Each row is a point on a tangle of strands that fork, close into loops and nearly touch. The rows are in no order.
In the rows, 128 means zero.
Points whose rows are less than 110 apart are linked; no others are. Some points are linked to none.
(55): [ 60 103 124 125 139 169 166 159 157 124 135 115 134 145 174  87 118 124
 102 150 122 104]
(480): [162 136 117 129 101  80 100 150 105 118 126  93 154 107 129 112 137 128
 162 113 126 102]
(439): [187  90 188 141 182 117 102 178  65 147 116 152 118  98  96 183 132 125
 151 104 177 127]
(306): [130 151  98 135 115  85 136  56 128 132 104 122  91  85  99 138 137 106
 142  94  96 201]
(429): [ 72 139 121  99 150 118 125  91 127 147 148 147 112 135 152  82 109 153
 112 167  93 134]
(337): [112 133  89 122 101 112 148 103 188 121 137 157  98 153 158 124 123 106
 109 127 108 167]
(859): [103  65 120 159 140 121 117 124 185 111 114 165 110 153  80 176 188 115
 160 117 135 118]
(301): [115  84 118 131 146 113 154  58 195 108 105 180  62 124  77 178 152 141
 127  95 107 190]
(355): [108 190 105  91 118 125 178  97 145 109 123 124 121 102 153 144 106 132
  99 143 146 132]
(924): [123 152  68 171  84 127 127 130 148 128 106  88 116 148 150 105 116 134
 124 141 105 134]
(349): [107 145 134 133  72 124 119 120 140 119 146 147 150 125 190 120 134 113
 118 161 156  95]
(988): [137 130 128 101 119 171 132 166 104 142 144  85 171 186 120  96 112 120
 130 167 134  91]
(630): [ 91 209 121  92 100 185 119  71 141 101 165 124 127 125 201  64  76 152
 101 162 146 108]
(959): [ 97 133  93 131 127 123 181  88 142 136 100 122  93 135 111 139 118 180
 133 142  98 174]
(33): [146  96 138 128 126 146 132 190  85 163 126  76 158 150 121 126 131 115
 120 146 155  87]
(28): [232 107 170 132 155 126  80 204  38 168 136 138 139  82 110 191 125 147
 140  81 183 125]
(336): [ 74 151 119 104 118 134 161  54 133 149 132 139 109 122 125 124  96 171
 109 165  81 165]
(843): [ 89 104 107 131  94 123 115 120 198 116 141 127 126 131 169 117 156 132
 115 149 128  93]
(131): [138  40 166 130 159 126 107 176 144 121  94 142 133 155  86 137 159 107
 133 124 142  90]
(457): [148 166  88 153 104 122 159 148 121 110 114 117 125 150 115 158 117 144
 142 149 122 131]
(923): [150 123 124 170 158 136 131  90 149  81 125 147  38  74  32 196 182 109
 186  88 123 205]
(7): [146 128 127  99 118 133 121 180 142 122 145 118 159 147 170  85 137  71
 132 138 100 126]
(105): [ 82  78  92  91 122 167 126 135 208 116 162 156 141 209 114 104 152 142
 113 152  95  94]
(167): [178 100 165 155 159 110 132 130 116 139 131 108  90 116  59 180 183 109
 130  96 158 116]
(500): [117  88 159 137 110 117 130 125 153 135 122 108 153 114 137 133 160 143
 132 131 140  82]
(229): [ 49 101  76 127  96 192 124 114 221 107 158 149 142 174 148 100 156 156
 112 159  67 106]
(932): [ 56 118  93 145 119 154 131 104 176 136 129 120 128 122 146 127 131 134
 124 165  63 155]
(162): [106 126 126  90 108 162  96 124 147  97 154 125 168 184 168  43 100 110
 142 149 158  87]
(421): [145  64 161 135 169 117 112 136 150 114 122 150 104 140  58 178 180  89
 153 112 156 103]
(754): [119 165  85 119 135 110 138  83 150 132 105  83 127 100 132 112 144 102
 139 104 109 158]
(616): [128 151 128 148 117 117 164  87 111 149  87 127 110  52 157 172 148 178
 128 112 135 171]
(106): [142 103 165 126 193 127 144 149 115 139 106 144 131 108 124 153 142 131
 167 115 106 155]
(979): [125 137 141 162 105 129 156 158  74 165 131 103 144 136 129 124 153 115
 121 129 144 117]
(735): [114 183 116 114 125 132 144  98 104 152 124  91 142 120 159  82 145 124
 124 116 126 139]
(818): [128 134 110 103 111 128 153 139 130 113 146 133 142 181 113 131  98 134
 138 165 131 111]
(610): [146 171 129 129 165  97 102 116 101 142 109 124 139 125 101 131 103  98
 108 114 131 134]
(486): [ 73 152  91  84  83 174 126 104 182  75 188 154 120 176 174  52  96 144
 113 156  94 124]
(275): [112  67 125 120 157 136 147 188 145 132 122 115 122 172  97 130 152 105
 117 145 113  97]
(515): [ 99 163 137 107 111 145 144 121 124 132 158  99 138 114 154 114  92 153
  61 170 133  73]
(756): [101 181 123 126  98 130 147  72 101 169 122 109 132  54 169 158 125 176
 109 142 148 133]
(986): [ 94 187  90 158  66 157 126 108 122 120 124  91 128 125 163  73 116 144
  92 153  95 123]
(733): [ 93 179 136 136 117 166 136 138  67 167 148 103 166 130 155  85 140 115
 112 149 128 117]
(581): [177 133 144 171 115 111 142  83 120 154  98 104 128 116 104 139 166 131
 132  79 129 150]
(985): [139 143 125 141 127 105  99  95 131 131  88 162 127 117 166 130 102 167
 142 128 119 159]
(423): [137 144 133  96 118 112  86 162  80 141 145  96 176 108 161  87 132 132
 155 142 151  83]
(612): [137 153 136  91 134 103 159 100 157 112 118 131 114 127 122 140 125 144
  84 130 113 112]
(532): [171 121 135 160 122  97  91 127 142 114  95 162 130 132 148 159 130 143
 162 122 153 133]
(555): [ 94 109  95 145 145 139 136 100 180 130 104 118 132 149  99 143 131 137
 145 135  88 145]
(691): [106 130  88  99  90 131 140 115 190  98 169 136 120 157 174  69 108 111
  98 134  72 140]
(246): [134 126 116 179 131 114  97 111 155 110  83 165 107 148  96 172 168 130
 157 120 143 131]
(436): [153 140 126 148 119 132 137 146 128 134 127 135 152 139 159 121 132  86
 144 121  97 166]
(740): [209 122 166 145 184 124 121 156  91 100 135 157  86 124  60 175 156 110
 184  90 137 176]
(714): [185 143 157 150 169  90 139 122  91 105 112 149  67  81  82 176 131 128
 116  68 169 151]
(354): [156  50 131 103 113 105  87 222 119 134 136 114 131 159 126 111 127  96
 138 154 119 104]
(38): [123 117 149 140 117 129 174  82 152 138 111 114 132 111 128 137 190 128
 140  97 131 131]
(799): [182 159 137 123 161  97 126 132  82 141 112 129 114 103 115 164 127 149
 115  90 151 131]
(241): [165 101 140 171 153 112 156 103 140 104 137 123  61 114  34 185 166 111
 149  87 143 160]
(132): [ 98  88  85 143 108 111 155  83 197 126 127 172  73 154 111 156 138 111
 107 112 106 190]
(759): [126 134 133 111 156 112  96 130 110 131 120 119 167 152  86 115 113  71
 153 127 133 119]
(507): [136 144 124 159 137 127 151 160  98 114 108 141 127 133  97 191 127 120
 155 138 159 131]
(943): [126 148 149 106  86 174  91 137 113 119 158 114 154 151 189  57  93 158
 108 169 150  74]
(446): [ 75 179 103 106 110 166 119 101 151  98 144 143 142 168 167  70 104 125
 120 161 133 111]
(880): [ 53 141 147 125  90 173 127  85 138 139 184 110 144 111 168  72 135 138
 107 174 105  94]
(139): [147 126 126 183 182 121 124 145 105 121 100 126  98  86  92 203 124 101
 170 111 169 162]
(447): [ 78 204 116  91  99 159 147  68 138 119 149 121 129  98 165 122  94 156
  84 175 128 109]
(565): [192 126 159 171 182 140 118 118 106  91 147 160  49  84  44 189 175 134
 210  89 146 189]
(539): [144 174 128  95 121 140  74 130  67 178 163  81 184 106 137 102 103 156
 122 153 149  85]
(68): [207 101 160 125 135 130  94 214  32 180 112 125 165 129 134 131  98 152
 126  94 185 119]
(549): [178 173 140 122 136 114 130 153  60 163 121 115 151  84 132 151  90 189
  82 100 130 116]
(416): [119 109 118  81 115 109 118 152 166  99 159 149 137 160 150  90  99  87
 110 141  85 118]
(34): [140 118 108 147 132  78 141 107 151  95 116 137  83 107  92 138 133  89
 137  72 114 175]
(505): [188 180 131  96 140 129  73 153  60 176 138 115 182 129 127 138 100 122
 114 132 147 100]
(957): [115 197 111 146 137 125 121 108  64 193 117 108 141  67 150 139 130 152
 102 109 154 137]
(464): [124  90 124 122 145  85 151 152 146  92 128 141 114 148 103 110 126  84
 144  86 108 148]
(276): [ 61  78  95  78 107 178 104 161 183  98 184 117 169 185 110  66 124 110
 117 167  90  75]
(157): [178 160 136 157 129  91 153  95  96  96 100 156  59  44  91 188 130 136
 130  70 129 202]
(504): [110  86 164 124 143 113 144 153 109 146 139 149 141 148 128 115  91  95
 106 140 130 127]
(965): [126 149 136 121 137 130 101 129 133 123 108 128 156 104 186 107  83 164
 124 144 115 123]
(422): [159  55 164 129 138  85 122 187  93 135 133 130 122 145 113 124  94 116
 129 119 126 130]
(825): [ 76  86  95 130 147 138 162 181 176 106 118 140 113 162 149 119 143 120
 127 127 113 119]
(698): [145 128 156 136 153 123 114 153  88 152 103 132 169  97 173 127  84 144
 135 109 148 132]
(265): [113  63 135 112 122 157 107 132 188 144 143 122 159 193 142  98 115 106
 109 155 155  88]
(234): [177 147 156  93 160 112  87 151  71 155 132 122 177 130 108 139 128  83
 161 111 172 110]
(892): [183  73 158 142 128  77 133 149 112 115 140 132 110 137  95 129 139 108
 162  86 132 147]
(519): [140 126 142 123  88 127 103 159 129 111 131 139 151 153 179 103  83 127
 103 155 175  76]
(172): [ 31 121 116 115 100 190 146  99 175 119 172 127 132 132 150  86 143 153
 107 173  61 115]
(467): [154  88 188 132 179 133 114 169  92 130  81 148 141 141 102 131 150 129
 148 102 151 112]
(636): [151 166 152 139 105 137 146 139  96 143 127 104 160 110 143 143  98 172
  72 143 141  91]
(14): [136 123 143 153 158 123 150 104 114 133  92 154 105  75 131 172 140 149
 171  97 123 199]

A piece is two or more points that can be reached from each other along the links. Count, over all rows, the pieces, the separate loops (a circle has one, a figure eight two, a Y none), the forks (points with three links) and the tips (points with one).
pieces: 4
loops: 0
forks: 10
tips: 18

A tip is a point with one link. Name the tips that can be reached along the links from each point below, in the order of the rows.
(241): (55), (740), (68), (957), (698)
(932): (429), (880), (276)
(988): (986), (354), (139), (504)
